Each row is a point on a tangle of strands that fork, close into loops and nearly touch. The rows are in no order.
(in the rows, 128 means zero)
Points whose rows are less than 77 apart are linked; no others are. Some points are linked to none.
z_434: [103 180 129 132 167 101 119 106 135 138 144 149  98  92 114  93 114  79
 101 110]
z_854: [137  69 130 145  78 159 164 146 120 109 103 110 163 148 152 142 150 178
 132 144]
z_974: [132 147 115 100 195 129  81 118 119 188 122 123  78  82  80 130 110 103
 151 148]
z_345: [146 143 110 101 143 105 127 128 122 118 205 111 158 115 123 123 133 102
 176 131]
z_408: [105 123 151 135 130 146 101 136 128 130 101 134 118  98 109 109 143 115
 134 126]
z_477: [197 148  87 179 134 181 129 111  88 163  95 133  98 148 101 142  99 149
 127 148]
z_896: [172 139 104 129 146 154 138 126  90 115 165 129 122 141 107 131 103 116
 125 124]
z_632: [102  99 169 132 109 129 100 152 113 106 135 111 131 130 129 132 156 159
 158 131]
z_280: [107  78 106 111  67 127 169 131 107 107 112 113 159 147 163 114 157 170
  88 126]
z_557: [178 128  96 147 150 168 133 124  88 160 143 119 114 134 108 155 121 136
 184 163]
z_756: [ 70 118 156 121 110  86 125 134 140 104 149 157 161 127 141  97 159 107
 119 107]
z_552: [117  72 151 120  72 124 126 163 131  97 135  90 171 147 170 142 160 165
 161 132]
z_691: [ 55 116 150 115  94 125 125 113 165 139  55 130 121 106 131  99 140 130
  66 115]
z_218: [196 143 107 170 156 179 111 116 111 188  89 113  72 136 101 160  98 146
 147 168]
z_876: [115 161 130 129 150 138 128 116 139 129  90 151 104 109 110 124 111  84
  87 109]
z_368: [117 158 126 111 166  78 134 113 126 135 213 142 145 123 134 107 124  71
 144 122]
z_642: [193 115 105 130 205 130 110 142  87 170 155 104 111 113 108 151 116 161
 198 177]
z_523: [174 106  99 180  91 191 148 115  89 133  90 138 126 169 123 166 126 182
 130 149]
z_178: [160 115 136 121 113 119 118 154 110  94 169 107 145 143 140 171 154 152
 185 134]
z_95: [ 81 121 114 111  96 139 162 104 162 150  19 138 121 136 140 117 105 128
  29 105]
z_174: [165 133 102 125 153 145 123 118 103 162 158 125 117 108  98 131 131 102
 170 156]
z_177: [124 162 119 109 194 108  95 109 129 172 135 144 102  92  87 117 112  81
 125 141]
z_517: [ 88  95 130 111 100 145 159 122 145 140  45 130 126 150 127 110 129 142
  41 119]
z_460: [174 149 115 144 174 168 106 111 119 176  87 122  62 108  84 157 100 131
 141 156]
z_912: [165 135  89 131 120 159 163 113  85 107 163 148 143 162 111 132  99 116
 117 121]
z_493: [141 133 131  93 177  89  81 144 113 133 203 128 128 106 115  97 120 104
 172 130]
z_714: [138 162 133 136 163 153  83 122 126 165  64 114  60  98  89 151 113 138
 144 141]
z_124: [154 117 136 167 138 168 110 137 111 145 107 119  86 118 113 159 138 158
 163 157]
z_171: [156 169 109 145 140 173 126  97 124 147  77 135  98 114  88 130  78 116
  83 116]
z_638: [117 158 135 123 126 161 102 122 156 161  39 123  81 115  95 147 116 112
 119 114]
z_226: [ 91 103 118 122  95 136 176 107 149 113 107 155 110 155 153 103 116 118
  27 104]
z_154: [103  77 132 128  89 157 151 128 114 119  61 122 134 121 142 128 144 167
  96 129]
z_596: [ 87  66 141 111  72 122 144 138 126 107 119 105 150 141 160 104 163 157
 103 127]
z_511: [123 181 133 115 153 133  86 119 167 169  44 125  73  91  94 151 104  96
 118 105]
z_486: [153 125 125 106  90 116 145 151 143  70 154  92 195 141 158 163 154 171
 177 122]
z_378: [142 123 128 162 122 175 126 134 112 135  79 126  98 122 117 147 135 148
 140 137]
z_839: [169 169 103 139 152 181 106 110 126 174  56 124  74 116  86 154  74 118
 117 126]
z_685: [139 136 130 131 144 124  96 149  89 134 131 127 103 128 106 130 152 120
 145 130]
z_942: [123 123 111 150  95 178 140 128 112 135  56 127 101 138 120 134 128 150
  94 122]
z_229: [ 97 112 143 127 106 142 140 134 129 115  97 124 132 135 133 105 125 118
  78 118]
z_905: [ 82  77 165  95  80  79 117 151 165  86 163 131 199 133 174  96 151 154
 128 101]
z_407: [120 134 140  96  92  91 110 150 135  86 180  94 191 138 166 132 153 135
 182 112]
z_787: [ 62  73 146 106  94 118 164 123 149 123  99 135 155 135 152  90 139 125
  56 117]
z_770: [137  58 118 138  84 171 170 135 111 121  68 128 138 151 147 142 131 183
  91 139]
z_768: [154 129 117 130 100 135 163 120 121  88 160 119 175 132 128 142 137 148
 142 138]
z_121: [101 102 132 133 106 157 131 129 131 124  41 130 101 106 121 134 131 159
  89 118]
z_967: [103 123 134 106 104  74 161 145 151  69 170 138 174 143 171 104 159 121
 106 102]
z_181: [ 98 142 157 134 121 149  94 128 151 146  60 123  95 102 103 132 133 130
 122 125]
z_307: [165 125 123 123 188 138  83 135 108 180 131 118  71  90  91 146 118 124
 172 158]
z_469: [ 54 156 163 118 126  93  96 119 182 140  79 163 101 114 125 103 125  89
  79  93]
z_138: [ 55 125 169 121 110 101 117 124 174 125  95 147 123 121 134  81 141 113
  82 109]
z_776: [115 121 163 104 106  93  88 155 143  97 190 121 176 118 145 115 146 133
 177 110]
z_656: [147 141 117  82 166  78 100 143 133 128 225 118 158 104 135 114 128 100
 191 125]
z_349: [184 119  96 143  86 166 180 144 112  96 137 111 187 192 143 159 123 167
 155 137]
z_15: [157 148 119 119 154 121 141 126 117 106 189 131 126 134 118 112 115 101
 119 123]
z_818: [177 158  82 114 171 147 144  98 106 152 145 160 101 126  82 126  98  96
 119 137]
z_313: [153 141 108 149 104 184 159 100 113 127 102 133 132 162 110 112  93 135
  90 133]
z_411: [114 140 132  94 101  84 142 142 147  75 200 111 182 145 171 132 134 110
 158  94]
z_603: [ 82 157 112 135 118 114 154 103 160 131  65 159 105 136 134 109 113  99
  29 103]
z_646: [126 172 104 133 107 159 132 100 155 155  22 136  94 136 106 145  95 124
  66 104]
z_398: [111 128 153 117 136  93  86 138 122 125 172 148 125 114 115 120 157  97
 144 121]
z_885: [ 43  93 159 124 100  67 162 127 159 114 153 143 156 143 193  80 132 114
  60 105]
z_199: [ 98 156 135 127 143  84 129 119 123 109 195 149 147 129 140 114 129  80
 116 113]
z_970: [173 127 123 125 171 122 105 140  92 142 167 101 141 111 113 156 133 150
 195 166]
z_655: [ 61 116 173 134 124  70 143 134 168  99 185 153 152 141 181  86 126 101
  90 103]
z_846: [195 133 102 144 128 159 141 125 101 130 164 116 150 137 114 160 126 138
 174 155]
z_393: [ 41  78 118 117 106  85 201 112 151 132 103 160 145 138 191  86 125 123
  35 114]
z_463: [161 120 127 146 110 165 157 118 115 107 130 116 156 138 114 138 126 157
 127 148]
z_766: [ 75 129 149 133 117  98 124 128 149 119 119 160 140 119 138  89 152  97
  94 112]
z_822: [155 141 116 106 118 118 138 144 124 103 191  96 167 145 140 133 136 105
 166 120]
z_534: [111 192 112 120 127 141 125  99 177 140  33 130  86 112 107 146  78 104
  68  93]
z_211: [ 69 124 138 137 114 109 186 122 154 100 127 157 144 131 166  84 133  99
  63 107]
z_570: [165 102 133 147 113 146 124 154  99 104 150  95 139 145 149 174 151 172
 201 137]
z_624: [170 120 118 178 117 150 134 144  98 127 136 100 129 152 141 167 148 172
 192 159]
z_445: [139 113 167 134 147 128  67 151 126 153 149 125 119 107 107 137 149 147
 207 156]
z_287: [173 137  75 117 180 153 127 107  98 180 148 140  94 109  90 137 102 110
 149 157]
z_639: [174 122 103 179 103 169 141 123  83 125 124 119 129 156 130 166 132 179
 155 154]
z_860: [166 110 127 101 210 124  82 146 108 186 160 102 104  92  98 136 117 139
 196 169]
z_778: [ 68 144 144 116 113 132 120 114 177 139  37 127 102 113 118 116 119 123
  65 100]
z_93: [ 89  70 149 104  72 107 128 156 121  90 133 112 171 138 161 130 166 162
 136 115]
z_808: [ 88 134 159 129 135 111  92 131 147 130 125 156 125  90 114  98 135  95
 111 108]
z_618: [146 147 122 118 152 150 112 107 126 148 114 140  82 118  88 155 126 101
 122 143]
z_883: [126 145 161 129 170 134  54 134 131 169  92 122  66  90  88 143 119 141
 161 139]
z_556: [110 103 110 122  94 151 188 109 127 107 100 153 139 160 131 117 123 143
  49 116]
z_533: [150 126 130 131 124 131 103 143  94 121 163 111 129 141 125 143 154 125
 164 140]
z_337: [157 115 151 156 156 149  90 141 110 154 128 115  87 119 116 159 155 152
 191 161]
z_379: [195 150  95 102 123 123 138 141 118 102 189 100 186 134 147 179 125 139
 199 132]
z_128: [156 132 134 111 124  98  97 158 117 108 187  96 170 129 147 169 151 141
 213 132]
z_48: [ 83 180 138 114 131 122 107 103 185 139  46 137  85 107 107 128 101  93
  75  94]
z_160: [140 135 155 112 184 111  70 139 127 159 138 132 113  97  85 108 134 118
 161 149]
z_64: [ 56 155 157 157 158  80 154 116 173 125 130 174 114 122 164  91 111  75
  63 107]
z_999: [139  67 152 147  86 145 137 153 122 104 119  95 155 149 162 165 158 183
 154 147]
z_587: [183 112 130 196 148 170 130 144 103 139  93 122  85 146 132 172 143 176
 163 163]
z_225: [117 130 130 116 100 105 161 132 134  78 169 117 166 147 148 108 153 131
 112 113]
z_446: [108 173 143 107 162 115  70 121 172 166  81 144  82  87  99 126 112  77
 125 105]
z_950: [ 67 101 115 134 118 103 215 112 148 115 114 157 153 150 180  76 113 123
  44 109]
z_117: [143 120 157 117 144 108  77 145 126 136 188 128 136  99 113 130 145 135
 199 135]
z_731: [144 145  95 110 166 120 132 121  96 144 181 123 129 106 104 114 129  87
 168 140]
z_835: [224 115  86 156 165 151 134 136  94 159 173 100 116 151 132 178 114 165
 214 174]
z_695: [124 121 108 127 103 148 183 111 116  91 139 144 136 163 132 106 114 126
  79 108]
z_829: [162 122 118 115 163 110  85 137 111 152 188 109 146  91 118 145 133 141
 221 159]
z_759: [223 135  83 133 151 139 140 140 103 144 182  93 144 152 146 188 123 162
 225 163]
z_978: [188 122 126 102 149  95  93 165 112 116 195  93 149 123 141 179 140 150
 216 144]
z_342: [117 150 107 136 103 144 142 100 140 129  52 160 111 130 118 129 110 116
  52 105]
z_899: [124 131 164 107 127 103  82 145 133 120 199 109 157 110 125 112 133 122
 199 131]
z_586: [ 87 103 178 104  88  84  90 148 155  97 172 126 181 130 149 100 156 143
 155 113]
z_246: [135 168 121 123 166 116 131 108 122 122 160 151  97 114 108  99 117  87
 101 123]
z_914: [136 145 128 137 121 118 124 121 118 114 128 140 123 131 113 114 146 113
  87 133]
z_619: [167 144 111 160 112 192 135 113 101 148  90 127 115 152  97 133  93 147
 111 140]
z_769: [ 49 167 162 141 148  83 118 112 171 141 112 164  99 117 139 100 126  72
  74  99]
z_817: [ 78 177 159 116 147  96  68 116 181 159  88 167  88  99 110 112 119  70
 106  95]
z_232: [ 84 160 152 132 168  75 107 123 135 133 176 160 122 109 128  87 122  72
 118 109]
z_920: [ 67 142 143 158 135  89 182 120 172 125 114 167 127 133 166  83 118  87
  37 101]
z_360: [145 110 117 146  88 180 168 111 120 112 102 120 152 150 113 122 121 163
 108 142]
z_271: [218 118  89 172 140 167 145 131  85 140 157 121 120 171 134 185 104 181
 195 163]
z_111: [139 119 109 113  79 123 165 137 137  71 149 100 186 149 151 139 154 176
 145 123]
z_484: [ 73 140 160 144 140  75 144 124 158 109 166 165 122 127 165  81 120  80
  87 105]
z_103: [197 124 119 161 198 150 113 138  90 177 122 110  88 123 115 157 120 168
 184 172]
z_733: [ 64  81 143 114  88  92 169 131 147 101 144 122 159 150 178  83 134 128
  67 111]
z_559: [123 115 107 122  88 130 186 121 130  84 159 134 174 162 158 114 133 130
  93 107]
z_871: [ 96 145 134 111 132  74 137 139 135  82 204 143 163 134 158 113 137  90
 148  96]
z_16: [199 135 103 130 130 140 139 135 108 120 183  91 157 154 128 184 125 156
 202 156]
z_663: [ 82  79 134 104  96 129 165 120 155 126  66 130 138 133 149  84 136 152
  44 121]

A fork is a point with three links, a tip a point with one. Leave the first point through the second and follow the links. Name the first fork or tip that comes.
z_154, z_770: z_280
z_199, z_232: z_912
z_93, z_552: z_124
z_603, z_342: z_138
z_64, z_484: z_95
z_477, z_619: z_486

A tip is a point with one link. Name the tips that can be reached along the links from each point below, in the order of the rows.
z_64: z_756, z_95, z_603, z_393
z_559: z_226, z_967
z_287: z_493, z_818, z_822, z_379, z_271
z_768: z_171, z_486, z_883
z_533: z_523, z_685, z_978

How many points has the smallest loop of links through each point below? Write none if it is on no loop.
z_808: 10
z_124: none
z_534: none
z_460: none
